A landscape with many peaks, sampled at points; each row gives a point and its height.
From any point a climber steps to the highest of the 2 points nearest to it. It stops when none of these is higher. Distance is the straight distance between rows; heights are no part of it.
K_536: [-10   4 -14  10  -3 -27   1  23   8  11   5  -3  19 -13   1  23  -8  38
 -42  32  -8  -5  -5 -25  15  -4  48  -2 -11 -10 -31  31 -17  -5  -6 -11
  61]  (h 1.42)
K_581: [ -5 -44   3 -48 -12  11   1  -1   3 -16  17  10  -8   6   5  35 -11 -40
  38 -40  12  12  17  20   4   9  -5  21  -8  -5  12  -8 -14   5  20 -25
 -57]  (h 3.67)
K_645: [ 26  10  18  10   1 -13  -9   3  30 -13   8  -4  -1   8 -33   7 -23   1
 -23   5 -19 -18 -30 -12   7  -8  22 -42   0   2 -31  -4  35 -20 -24 -19
  48]  (h 1.06)
K_408: [ -9   8  31  -5  -6  18  -3  -5 -10  -4  25  15 -17  12  -9   8   3  -2
 -27  12  -6 -12  26 -34 -18  20  51  -3   2 -13  -3  -9   7   2 -22  -5
  -4]  (h 0.24)
K_156: [-27  30  -6  -3  11   8 -27 -40 -10 -18   7   4  -8  -7   3  18  -1 -31
  16   6  -5   9  -4  22 -24 -22 -44 -34 -49   7  -7   7  14   1  42 -22
 -10]  (h 2.91)
K_343: [-17   2  11  10 -14  29  -3  -4 -12  11  27   3 -13 -13 -41  11   5 -25
 -21  21  22 -17  33 -24   2  12  39   9   6 -17  -4  -1 -15 -15 -33   0
 -25]  (h 0.35)
K_772: [-26  -9   1 -19 -43  -9  16  -5  -1   4  13 -24  38 -24   0  42 -11 -15
  28  -2  30  12 -22  31  -4   3 -25 -25 -41  10  32  10 -14 -20  35 -15
  -3]  (h 2.03)
K_96: [ 11  18 -10  21  23 -10  15  -6  22  -1 -50 -21  -3  -4  -9 -64  -5  -1
  13   8   0   0 -35  12   6   6 -52 -10  34   6  -4  -8  15   4   3  27
  16]  (h 3.79)
K_95: [ 25 -22  26 -20  -8  29  27 -28 -23  -6  -8  -1 -14  32  36  40 -11  -1
  -4  12 -14  14  23 -32  -7  35  19  31  11 -16 -11 -14 -22  30 -42  16
 -35]  (h 0.61)
K_234: [  8  14  23  10  20  10  17 -13  14   9 -40 -53 -28  41 -20 -10 -23 -17
  17  11 -22 -29 -17   1   8  15 -20 -39  26  -6 -39 -10  25   5 -21  20
  32]  (h 1.23)
K_350: [-30 -18 -24 -33 -21 -38  31  20 -12  28  -3 -15  -4 -17 -37  49 -22 -20
  -9  29  27 -11   2  13   2 -33  32   1 -12 -18 -35  27   2   0  19 -30
  36]  (h 2.28)
K_504: [ 34  29   4  39 -33  27  29  -6  17  52  38   4  18   1  28 -26  18  45
 -21  43   7 -11   9 -16 -23  23  39 -20  12   3  -6  19 -11  -2 -16  25
  13]  (h 4.79)
K_592: [-39 -19 -36 -15   2  -4  26  12 -15   2  -3 -23  30  -4 -12  23  26 -28
  37  31  26   4  -4  21 -15   4 -47   6 -46  -1  20   1 -30 -17  24  12
  -5]  (h 6.17)
K_29: [ 25 -26  -2   8  -2   6  52 -30   1 -19 -20  -2  32   2  38  31  -6  31
  10  13  -6   9 -13 -34   8  38  10  27  -9  10  -7   3 -23  22 -24  -9
  -7]  (h 2.97)
K_623: [-17   9   7   5  15   4  27 -26  -9  12  -2 -27  -9  11 -10   6 -13 -30
  31  42  25 -18 -34   5 -17   2 -62 -33 -11  15 -17  -5  -7  23 -14  24
  11]  (h 0.97)
K_776: [  3 -57   7 -67  -6   0 -10   9   8   7  10 -14 -10  21   1  29 -17 -57
  37 -25  22  15  30  49  -5 -16   9  14  -4 -16  13 -13  -6   3 -15 -21
 -41]  (h 4.05)
K_2: [  7  35  -1  34  22 -12 -16 -24  18 -19 -30  -3 -24  10 -18 -36  11   9
 -20  -6 -28   2  -2  -9  -6  12   1 -25   1  -4 -11   0  23  25   6  -2
  43]  (h 0.83)
K_795: [  5   7  -5   7  14  -1  19  32  51  16 -13 -14   0   9 -12 -23  11   6
 -38 -28 -20 -19   6 -20  31  37  48   0  12  -3 -10  10  29   1   6  19
  55]  (h 1.39)
K_71: [ -9  43 -19  13   3  14 -25  22  -8  24  41  22  11  -5 -24  23  25  -6
 -48  25  -9 -26  16  -6  -1   1  32  -8 -31 -15  11  16   4 -17  16   0
  34]  (h 3.42)
K_316: [ 40  30  -2  12   5  34  -2 -12  17  -7  11   9 -32  -1  -5 -75  29  18
 -39   1  16  18   7   3 -26  -7  13  -1  37   2 -10 -22  10  -9 -13  16
  -9]  (h 6.26)
K_906: [-24 -27   9 -11  12  -8  -9 -21 -11 -44  23 -14   3  -1   8 -14  -3   1
  25   4  25   8   6   0 -17 -15  -1  14   0   4   5  -6 -14   1 -43 -24
 -33]  (h 0.21)
K_992: [-27  -6  -1 -27  -6   2 -15 -11 -10 -24   2  13   2 -13 -22  13  -5 -28
  15 -17   3  -3  -2  21 -24 -30 -17 -16 -21  -6 -14  -5  17  -3  26 -31
 -16]  (h 3.44)
K_206: [ 21  -1  -5   4   9   4 -17  12  28 -15   0  15   9 -16 -58  22  18 -11
 -34  -6 -11 -10 -31  13  19 -23  15 -19  -8   2 -19  -2  40 -19 -16 -15
  59]  (h 0.87)
K_546: [  0  33   8  -3  -5  -1   0 -28 -13   4  25   6   5  19   4 -23   9   0
  16  -3  -5  14 -26   9 -10  30 -30 -19 -29  17  11 -11   2  46  20  45
   9]  (h 4.57)
K_568: [ 20  -8 -11 -10   5  41  11 -13 -13 -13  10  27  -2 -21  27 -41  31  25
  -8  -7  16   0   9  13  -2  20  -9  33  46  -9  12 -17 -32  17  -2  24
 -39]  (h 1.05)
K_268: [ 16 -14  30  -6 -18 -32  42 -27  -1   4  20 -18  16  13  42  -8 -25  24
  45 -12  -4  28 -31 -12  17  14  -4  27  -7  45  28   6  -7  13 -16  36
   1]  (h 1.92)
K_310: [  5  57  -3   9 -15   1 -31  -6 -12  33  34  18  12   2  15  28  15  17
 -26  22 -12 -11  19   2 -15  24  30 -19 -34 -11  15  17 -16  -2  13  17
  21]  (h 3.72)
K_416: [ 21 -17  19  -6  -5  22  20   4  -4  -3  -6   2 -16  28  29  10 -10  16
 -24 -19 -28  14  20 -40   1  39  35  27  28  -9   3 -18   0  32 -17  13
 -18]  (h 0.49)
K_783: [ 13  11  15  28 -16 -31  33 -25  -5  13  19 -18  25   7  54 -16  -2  44
  30  11  -6  15 -42  -9  -5  28 -13   9  -6  31  19   3 -16  25  -6  46
  21]  (h 2.06)
K_52: [ 17 -14  18  -4 -32 -15  -3  28  10   3  29  17  18 -14  26  19 -32  28
  -5 -27 -28 -21 -11 -17  -7 -12  27  -4  15  27   7 -12  11   0   4  -6
  16]  (h 2.81)
K_788: [-11  42 -10  22  37 -12 -29 -29  12 -26 -28  -7 -43  13   7  38  -6   9
  23   7 -25 -14  17  27  11 -18 -52 -39  -7   1 -38  12  30  18  31 -11
  15]  (h 2.00)
K_991: [ 11 -33  32 -11 -36 -43  28 -19 -10  -8  11  -7  13  14  45  37 -28  25
  47 -23  -9  14 -25  -7   5 -20  -5  24  -1  36   1 -15 -22  -5 -10   4
   0]  (h 1.76)
K_136: [-19   9 -18 -28   9 -50  -2  -5  -8  10  -4   7 -24   5 -29  34 -12 -11
 -11  27  12  -3   2  25  -9 -34  13   1 -39 -12 -29  17   9  22  36 -26
  35]  (h 1.97)
K_927: [ 41  52 -17  26  19  53  -1   5  41  -9 -26  21 -33  -4 -26 -56  38   8
 -27  -1 -20 -22   3  39  -1   1 -25 -10  31  -7 -22  -8  40   0   3  31
  15]  (h 6.14)
K_510: [ 58  28   5  30 -24  38   2  25  33  28  10  11 -15  21  24 -38  43  47
 -39 -18   1   6   7  -7 -13   1  46  -4  21  12   5  -1   7  -4  17  39
  11]  (h 5.91)
K_778: [ 22  28  -1  12  -1  24  -5  13  23   4  33  23   6  -1   5 -45  31  10
 -16   1   9  -1 -10  -2 -17   0   5 -16  27  24  16  -2   8 -15   0  10
 -26]  (h 6.00)
K_615: [ -4  -8  26  -3  44   9  -3  10  12 -34 -36  -1 -41   9 -34 -43  14 -36
  -9 -22 -17 -16  34  -6  -1  -1 -22   1  19 -21 -17 -20  45  17 -37  20
 -14]  (h 5.12)
K_838: [ -8 -17   7 -13 -17  -2   7   8   6  -8  30  12  21  -6  17  18 -13   3
  17 -27  -3  -4 -16 -10   1  12   6  -4   3  17  23  -8   1  -1  23 -20
 -22]  (h 2.53)
K_812: [ 13  -7  28  -3  16 -14   9  17  39   3 -19 -15 -13  22 -10 -28 -12 -17
 -33 -30 -28  -4  -3 -28  14  16  32  -7  17  -9  -3 -14  37  -9 -16  18
  34]  (h 1.55)
K_665: [ -1  -4  26  18 -21 -47   6 -17 -33 -14   7   9  10  11  44  46  -7  24
  21  -9 -17  17  -9   6 -23 -21 -14  29 -17  15  -4 -28 -14  17  16   1
   8]  (h 1.54)
K_972: [-32 -11 -15  24  12  11 -10  -2   3 -10  21 -15   1 -36 -42 -29  14 -35
  11  40  42 -23  12   6 -11 -30   0  -3  -6 -14   1  10  -6 -34 -21 -26
 -26]  (h 0.50)
K_774: [-24 -29   3  -5  22  22 -41  -3 -23 -27  38  -8  -7   1   3 -13   6 -35
  15  -3  29  -3  37   9 -13 -17   9  21   3 -12   4   0  -8   4 -50 -19
 -42]  (h 0.38)
K_825: [ 31  54 -17  24  -3  20 -31  16  12  16  36   6   7  12  23 -21  33  25
 -19  13   5   8 -12   5 -14  -6   0 -35 -17  11   8   4   9 -12  11  13
  -7]  (h 6.85)
K_606: [-15  -1 -26 -25 -13   0  28  -4   2   8   7 -32  17  19  -1  11  15 -12
  44  -9   2   4 -18  17  -4  24 -50  -3 -35   9  20  -1 -12   7  32  32
  10]  (h 5.48)
K_689: [ 10 -42  20 -20 -13  13 -11  13  -2 -16   8  16  -8  11  18  14  -3 -12
  30 -59  -1   6  18  -4  12   5 -11  29  17  17  24 -23  -9  -4 -19 -12
 -61]  (h 3.29)
K_962: [ 15   0   1  33  -5 -17  17 -10   4   9  25  -6  35  -4  43  -7   5  43
   9  19   7  10 -25 -18 -10   5   7  15  27  25  16  -6 -24  -3  -5   6
 -17]  (h 2.26)
K_340: [-13 -54   2 -17  10  20 -21  12 -22 -18  11 -11  -8  -2 -15  24  -6 -41
   7  -2  28 -12  37  -6  12   5  19  26   5 -17   4  -4  -6  -3 -26 -33
 -45]  (h 0.57)
K_356: [-55 -24 -14 -15  -8   4  10 -12 -25   7 -17 -25  17 -29 -15  33  15 -24
  34  36  39   7   8  29 -17 -15 -13  20 -39 -14   8  25 -37 -32  39 -19
 -15]  (h 5.31)
K_242: [ -7 -41  17 -46   2 -39  -5  21  16  -5 -11  15  -4   0  -6  -5 -25 -17
   3 -52  -2  10  14  -5  20 -13   8  18  18  -6  -7 -10  13   1  14 -26
 -29]  (h 5.67)
K_613: [ 13 -15  28   4  -4 -46   2 -28  -3 -29 -24   1  -6   9  16 -52 -17  18
  28 -32  -8  38  -7  -8   6  19 -21  36  18  17  21   7  -9  14 -14  31
 -18]  (h 2.87)
K_557: [ 15   6  10  15 -11  42  21 -11  -7   6  17  22   3   7  23   5   3  25
 -21  13  -9  -9  15 -31 -16  42  32   8  22 -11   6 -11  -9  11 -14  13
  -8]  (h 0.37)
K_840: [-15  20  -4  10  37 -14  12 -17  20 -30 -28 -21 -19   5 -32 -38  29  -8
 -11   2 -12  -5   6  -4   5  -3 -21  -5   2  -5 -22   1  34  10   5 -13
  19]  (h 0.65)
K_54: [ -6 -15  29 -10 -19 -10  -9   1  -5  -1  33 -23   3   7 -18   7 -49 -14
   4  16   9   1 -13 -18  -9 -16  16 -30  -1  -9  -6  -5   6 -11 -38 -22
 -13]  (h 0.67)
K_15: [ 21   0  18  15  17   4  12  -6   7   0 -74 -24 -27  20 -14 -64 -27 -12
   7   4 -20 -11 -29   4  28  18 -47 -10  55  -8 -11  -3  22   0 -21  53
   4]  (h 4.12)
K_781: [-11  -2 -10  -3  15 -44  10 -14  12 -13 -19 -22   9   6  -3 -35  -2  -1
  30   6  11  25 -30  -5   5   8 -56  -2  -6  16   4   5   2  11   8  21
   3]  (h 3.45)
K_239: [ -8  37 -20  13  31 -19 -19  31  10   4 -22 -13  14  18  -6  -1   9   7
   5  -6 -21 -18 -16  12   4  -2 -27 -24 -36  -2   4  -2  26   5  22  -5
  34]  (h 5.21)
K_468: [ 10  48 -15  32  -8  16  12  11  18  52  31 -12  27  -5 -10 -33  25  25
 -22  49  18 -18   1   0 -15  20   6 -33  -6 -23  -6  10 -19   1   5  39
  28]  (h 4.32)
K_287: [-49  -1 -44   0  12  42  -4 -10 -39   3 -10  -3  26 -33   5  17  26 -34
  14  33  27   5  19  28  -6   3 -18  33 -28 -16  23  26 -41 -35  21 -17
 -33]  (h 4.45)
K_91: [ -4 -30  -4 -27 -37 -12  -5   9 -12  -1  20   3  35 -18  16  33 -27   7
  30 -37   7  21 -23  21   5 -21 -11 -14  -1  14  15   3 -12  -6  37 -34
   0]  (h 2.27)
K_714: [ 20 -51  19 -22 -15  33  -8  -5 -11  -9  11  -3   9   9  35  33 -23  -3
  21 -22  -3   5  -3 -12  16  13  -4  28  12  11  29 -20 -23  -5 -50  -8
 -59]  (h 3.02)
K_886: [  3 -33  17 -15  10 -27  32 -24  -7 -18  -5 -20  18  18  23  10  -9  23
  16   4   2  23   2 -30  11  23  11  23  14   1  -2  -1 -18  11  -8   2
 -16]  (h 3.25)
K_624: [-23  13 -16   1 -28   1 -33   1 -22  20  15  23  21 -42  -1  25 -22  -6
 -21   6  -7   7   0  14 -12 -38   8 -22 -34  -5  20  13 -11 -34  30 -26
  27]  (h 1.30)
K_953: [  2  -2 -29 -24 -35 -18 -23  18 -34   7  10  33  -4 -10  11  33 -12   6
 -19 -43 -26   4   0  -1  -5 -41  11 -21  -3   4  -7  22  15   4  28 -24
  30]  (h 3.61)
K_410: [ 20  -9  52  27 -19   0  -5   3   6   7 -28  14 -26  13  18 -70 -24   1
  -9 -37 -20  26  -3 -15  22  39  -4  18  36   6  42  15  12   0  -2  61
 -18]  (h 2.39)
K_184: [ -4 -19  18   0  27   0  13   3  -4 -13 -70 -14 -42  13 -19 -47 -21 -20
  14 -12 -14 -19  -7  17  -2   9 -47   8  32 -18 -24 -17  30  15 -31  39
  -1]  (h 4.48)
K_484: [  5  -7  36 -25  10   5 -10  14   1  -3 -15 -30 -31  40  -1 -23  -8 -35
 -26 -11 -28  13  11 -17  -4   5   8   0  21 -33  15 -23  30  19 -39  16
 -21]  (h 1.91)
K_257: [  1  -3  12 -10   7 -72   8 -37   8 -33 -22  -6 -12  25   3 -21  -7   4
  44 -13   5  47  -6   2   4  -2 -33  13 -15  30   6   3  -2  21  12  14
  -2]  (h 3.16)
K_106: [ 18  51 -35  32  18   8 -25  21  16  17  -2   1  19  13  11 -16   8  17
  -4   7 -16 -13 -24  17 -15   2 -19 -44 -19   0  12  -3  12  14  13  20
  36]  (h 5.90)
K_599: [  7 -14  31 -41  -4  14  18   4  -3  15 -18 -25 -27  44  18 -40  -7 -32
  -1 -26 -18  11   5 -20   6  43 -10  16  22 -33  16 -14  11  27 -33  62
 -18]  (h 2.07)
K_994: [ -9  14 -18 -27  -3 -48 -27  24  -3  12 -12  27   6   8  10  23 -24  10
   2 -29 -20  11   7  23  13 -12  -5 -10 -23  -2  -1   8  14  20  51 -20
  15]  (h 4.16)
K_501: [ 58  26  18  50 -30  22  14  10  27  33  19   8   5  10  53  -5  26  51
 -15   4  -5 -14   4  -2 -24  18  50  -1  16  11  -1   0 -11  -3   1  28
  15]  (h 5.29)
K_664: [-25  -8 -28 -18   9 -14   3  50   5  -7  -7  -7  25 -11 -21  14  11   6
 -28   1  -3 -16  -6   2  26 -10   9  12  -9  -9  -2   9   7 -17  21 -36
  34]  (h 5.19)
K_842: [-20  19 -28  23   8  16 -11 -19 -11 -18  24  27  21 -29  23 -10  42  12
   3  19   5   5  13  12 -15  -8  -8  26  -5   3  17  -2 -20 -21  15 -14
 -44]  (h 1.50)
K_578: [-21 -10 -15 -19  11  -9  25  -8  -2   4   1 -14  14   9   0   1  16  -1
   5   8  18   7   7 -15  17  33   0  10   9  -5  -5   1 -12  20  15   4
  -7]  (h 3.55)
K_656: [  3   8   7  -1  35 -38  16 -13  29  12 -47 -37 -27  47  -8  21 -30 -20
  29  14  -9 -15 -20   2   5   7 -26 -38   5   7 -40  -3  21  16   5  11
  25]  (h 1.38)
K_851: [-18  -7  20   6 -28   4 -21  -9 -26   3  39   9   3 -29 -19  11 -18  -4
   5  23  21  -5  28 -24 -20 -22  30 -14  -1 -17   5 -10 -15 -25 -39 -29
 -33]  (h 0.51)
K_220: [-11  43   7  16  20  -3 -38 -42  -5 -24  -2  -4 -21  10  18  38 -19   0
  18  16 -10  -6  -6  20  -2 -31 -43 -47 -38  33 -18   3  15  19  20 -25
  19]  (h 2.43)
K_93: [ 10 -20  13  26 -15  15  17 -13  -8   6  29   6  30 -22  12   7  -9  22
  22  26   9  -2  -2 -30   4   8  12   3  23   9  15  -8 -19 -13 -29 -23
 -49]  (h 2.50)
K_995: [-22  23 -29 -11  -1 -43 -25   8 -22  13   1   4   6 -10 -11  40 -14  19
 -25  19   1   5  -5   7  -1 -33  30 -14 -34 -19 -14  23  -6  13   9 -17
  55]  (h 1.68)
K_734: [-30   9 -24  13 -25   9 -28  -7 -15  15   1  16  12 -76 -27   7  -3  -2
 -21  29  23   4  14  28 -17 -58   5  -9 -17  -1  21  25 -16 -69   5 -43
   6]  (h 0.99)
K_307: [-24 -19  -8  16  -8  17 -30   1  10  -6  14  -5  18 -75 -35 -13   4 -22
   9  30  32 -17  14  19 -11 -46  15   0  -6   2   7  11 -23 -58  -1 -37
 -19]  (h 0.72)
K_708: [  0   2  12   7  -1 -22  11   9  14   6  17 -11  16   4  -7  -2 -14  17
 -24  12  -7 -16 -14 -30   6  16  50 -31  -2 -10 -23   6   5  -4 -12 -10
  57]  (h 1.24)
K_349: [-10  -1   5  -6  18  11  30  -6 -11  14 -28 -41 -18  24 -13 -18 -23 -21
  25  32   1 -15 -40  -4  -9   6 -54 -32  21 -10 -22 -24  11  15 -33  45
  11]  (h 1.09)
K_526: [  0   9  -2   7  38  14   3  41  25 -17 -20  10 -31   8 -38 -32  42 -17
 -23 -36  -7 -26  11  -3  13   8  -7   4  19  -4   9 -13  34  -5  -8  19
  -3]  (h 5.94)
K_826: [-17 -18   0  -8  27   4  -3  44  36 -16   7  -3 -13  -6 -34 -10  33 -17
 -22 -27  -1 -28  12  -6  39   5  10  25  25  -1   9 -11  19 -17  -9 -23
   2]  (h 6.90)
K_393: [-12  24 -10   9 -16 -11  -9 -11 -27  18  32   6  20  16  23  23  14   5
  -1   8  -7   0  -8  -5 -21  33   4 -18 -33   0  14   5 -11  23  32  23
  12]  (h 4.13)
K_309: [ 22 -41  -5  11  -5  56   4 -13 -13  -1  26   5  23 -12  21   6 -10   0
  13   8  17   4  13 -19   4  12   1  11  32   5  22 -17 -42 -14 -58  -3
 -66]  (h 2.76)
K_24: [ 21  42 -17  31  -3  23  -7  14  22  36  28  15   9  -2 -31  -3  42   7
 -34  37  18 -13  10   5   3   7  37 -22 -15 -11  -9   8  13 -16   2  11
  31]  (h 3.87)
K_756: [ 41  44  -8  22   8  45  -1  -1  44   5   9  24 -27   0 -18 -54  63   1
 -47  13  19   7  -1  19  -5 -19  -3 -18   8  -5 -19  -6  39 -18 -12  23
   4]  (h 7.23)
K_163: [ 26 -38 -10  21  13  20  33 -13 -21 -16 -28  18  33 -25  11  37  -8  21
  -8  28   0 -10  -5 -19  -6   7  11  33 -12  21 -12 -14 -28  16 -21 -37
 -33]  (h 2.59)
K_841: [ 14 -10  38 -13  -8  17  -1   1  -3   3  -1  -4 -14  13  27 -52 -27   8
  -1 -43 -23  27 -13 -13  -3  36 -19  26  47  -3  30 -12   6  16 -26  61
 -23]  (h 2.22)
K_143: [-12   9  -4  12  36 -27   4 -19   9 -16 -54 -17 -46  28 -21  16  14 -11
  22  18 -14 -19   4   8   5  -8 -38 -17   2  16 -44   8  38   5  15  -2
  27]  (h 1.63)
K_207: [ 35  15  -8  26  17  14  15  24  41  28 -49 -10  -7  19 -17 -45  11   3
 -22 -12 -26 -15 -15  -2  13  31  15 -29  -1 -14  -5  -3  27  12   6  44
  67]  (h 1.21)
K_471: [  9 -20  38  -9   9 -12 -21  27  17 -11  -7   5 -46  23  -5 -20  -8 -11
 -25 -45 -24   1  12 -22  23   5  28  11  34  -8   6 -25  24 -16 -32  -1
  -4]  (h 1.73)
K_638: [ 12  -3 -27   5   1  40  12 -32 -33  -9  21  34  24 -27  20 -24  41  13
   3  22   9  11   4   9  -8  11 -19  24  17   4  15  -7 -51   2   9  -2
 -47]  (h 1.22)
K_320: [-10 -15   1 -11  23  -3   7  34  17 -14   5   0  14  -3 -18   2   8   9
 -22 -19  -3  -3   2 -31  35   6  34  21  24  -7  -8   1   3  -6   2 -36
   4]  (h 6.01)
K_553: [  2 -40  13 -25 -27 -15  -2 -12 -33 -18   1  41 -13 -27  17  20 -22  -5
  26 -50  -2  14  -1  11 -29 -62  15   6  22  11  -5  -3   4  -1  13 -35
 -23]  (h 5.50)
K_420: [ 59  48  -3  26   6  57  -3  12  47  28 -26  10 -19  16 -15 -62  16  21
 -22  -8   2  -2 -26  32  12   5 -24 -28  30   5 -13  -4  23  -5  14  44
  33]  (h 5.86)
K_939: [-13  10 -36   0   9  11   4  44   8  16  -1  -7  48  -8  -1  22   1  25
 -18  26   1 -10   9  -5  29  12   1   4  -9 -12  15  22 -12 -19  15 -23
  19]  (h 4.58)
K_44: [-38   5 -30 -18 -28  -3   1  18 -31  21  -8 -10   5 -28 -40  33 -10 -10
 -26  39  26 -10  11   8  24 -34  28  17 -22 -17 -12  41 -16 -22  22 -28
  34]  (h 2.58)
K_413: [-15   6  27   7   2  -7  -2 -25 -10 -12  17 -24  -7   9 -14  -1 -26 -19
  19  21   2   8 -25  -4 -10 -10 -24 -49  -6  10 -16  -2  15   4 -20  -8
  -5]  (h 0.81)
K_266: [ 15  -8 -10  21  14  -4  14   4  -9 -23 -28  27  25 -13  25  24  17  54
  -8   8 -13  -1   2 -11   5  -4  13  48  19  17   1  -9 -13  -1   3 -44
 -27]  (h 2.19)
K_230: [-57  21 -16  -3 -15  16 -24  14 -22  12 -19 -10 -15 -53 -47  24  -6 -34
 -15  51  13 -12  22  25   7 -25  14  34 -40 -26  -4  29 -26 -53  14 -32
  15]  (h 3.07)
K_212: [ -1 -38   5 -41  11 -34  -1  -2  29 -17 -20 -11 -24  19 -18  -2  -5 -39
  46 -25   5  20  35  36   3 -10 -19  25   0  -8   0  -8  13  22 -15 -12
 -46]  (h 4.54)
K_683: [-32 -12 -17  -9 -17 -29   6  14  -2  22   3 -21  22 -10   9  49 -23  -7
  24  12  20   5 -20  15 -14 -14 -20 -39 -46   6   7   7 -11  -8  39  -8
  26]  (h 1.83)
K_78: [ 59  35   7  29  -1  32 -16  14  46  32   3   1 -22  24   3 -58  38  30
 -34 -32   9  19 -16  11   8  -4  10 -20  25  26   9  -7  23  -9  15  34
  13]  (h 6.57)
K_820: [-19 -27   8 -23 -34  20 -20   8 -24 -18  18  44 -15 -43   2  36 -13  -3
  -9 -47  -6  -7  13  -3 -23 -51  12   7  19  -2  -3  -5  -9 -13   7 -33
 -27]  (h 4.76)
K_338: [ -2 -50  -4 -45  -4 -28  -9  -3  -7 -15 -13  28 -23  -6   2  12 -20  -2
  15 -44  -1  14  32  12   2 -42  20  31  21  -1 -23   0   4  15  10 -39
 -33]  (h 6.52)
K_386: [ -7  21 -10 -16   7 -43  -5  18  14  22 -21  -3  -4  31   2  22 -11   0
  15 -14 -13  -7  -2  12   0  15 -21 -25 -25  -8  -7  -1  15  21  51   2
  33]  (h 4.64)
K_511: [ 12   4  -2  21 -23 -32  -3  -7 -44   4   1  35  23 -12  43  75 -15  38
   5 -11 -19   2   1   7 -12 -38  -2  27   6   4 -19 -10 -22  12  26  -4
  25]  (h 1.32)
K_194: [-54  34 -34  17   2  27 -15  -4 -34  15  -4   1  16 -39 -18  20  11 -33
 -13  60  13  -1  25   2   6   7  -4  45 -34 -16   3  28 -39 -41  20 -16
 -17]  (h 3.73)
K_999: [-28  -6 -27 -10 -26 -20 -17   9 -26  31 -16   4   7 -38  -9  45 -36 -26
  -8  20  26   6  -7  35 -13 -46 -14 -35 -46  -9   0  24  -5 -16  32 -20
  44]  (h 1.58)
K_23: [  0 -19  -3 -20  26  28  10 -21 -25 -16  -9   2 -11   8   1 -25  15   1
  -6  -5  22  15  32 -15   8  23   7  34  32 -20   7 -21 -34  32 -33  14
 -30]  (h 0.88)
K_284: [-22   1   9 -13  -5  16 -24  11  13 -28  29  20 -16 -29 -16   0  -2 -13
 -18 -41  -7 -19   7   2 -12 -29   9  -4   0  -2   3 -10  16 -17   4 -38
 -17]  (h 4.04)
K_277: [  5 -40  -5 -27  21  23   6  -2 -23 -10   3 -18  -3  26   5  11  -8 -14
   2  11  10   0  25 -27  18  36  14  20  27 -20  -4  -6 -29  25 -47  -5
 -51]  (h 0.75)
K_3: [ 10  -9 -14   0 -41   6  -2  13 -27  20  15  45  10 -27  15  48 -22  31
 -19 -24 -13 -22  -1 -28   2 -19  34 -12   4   4 -13  16  -7   3   9 -20
  26]  (h 3.18)
K_439: [-10   9 -59  -2  14  18  14   6 -27   2  -4   1  37   5  16  18  24  13
  -9  28   0  13   9  -7  22  33  -9  19 -12 -12  17  15 -29   4  24  -8
 -18]  (h 4.00)
K_417: [  2  20  -4 -23 -16   4  12 -22  -7  16  44  -6   0  21  17  12   0   0
  39 -17   3  22 -20   5   6  25 -44 -19 -61  34  25   5 -33  42  16  41
  18]  (h 4.98)
K_903: [  7  18 -22  24   1   2 -11   6 -12  -8  18  26  19 -16  25  14  25  37
 -24  19 -12   0   6  -3   0 -13  18  14  -1  17  11   8  -7 -19  18 -22
  -8]  (h 1.82)
K_537: [ 21  28 -13  34  33   8 -16  -2  17  -5 -22  -4 -18  20 -30  -9  29   8
 -28   8 -26 -20  -7   4   3  20  20 -34 -22 -17 -25   3  25  16   1  17
  67]  (h 1.01)
K_151: [ 27 -11  64  32 -15 -36   5 -13  -7   3 -32   8 -18  11  39 -38 -29   3
  25 -42 -27  20 -10  -4   9  26  -7  52   6  30  27  10   8  -5  -7  57
 -31]  (h 2.62)
K_896: [-16 -20   2  -6  27 -18  -6  -4   0 -28  10 -27   8 -13 -27 -16  13 -14
  20  19  30  -4  -4  -6  -3 -24   1  12  -6   0  -4   2   5  -7 -16 -28
  -4]  (h 0.31)
K_881: [  1 -37  22 -27  18 -48 -14   9   9 -17 -37   0 -10  16  -8 -27 -17 -35
  26 -45  11  21  12  -1  20   3 -10  23  15   5   4   2  14   2 -13  -3
 -42]  (h 5.07)

Where does a climber stop that starts at each point below?
K_645: K_592
K_54: K_338
K_557: K_826
K_783: K_338
K_795: K_826
K_624: K_825
K_71: K_78
K_266: K_826
K_3: K_825
K_774: K_826
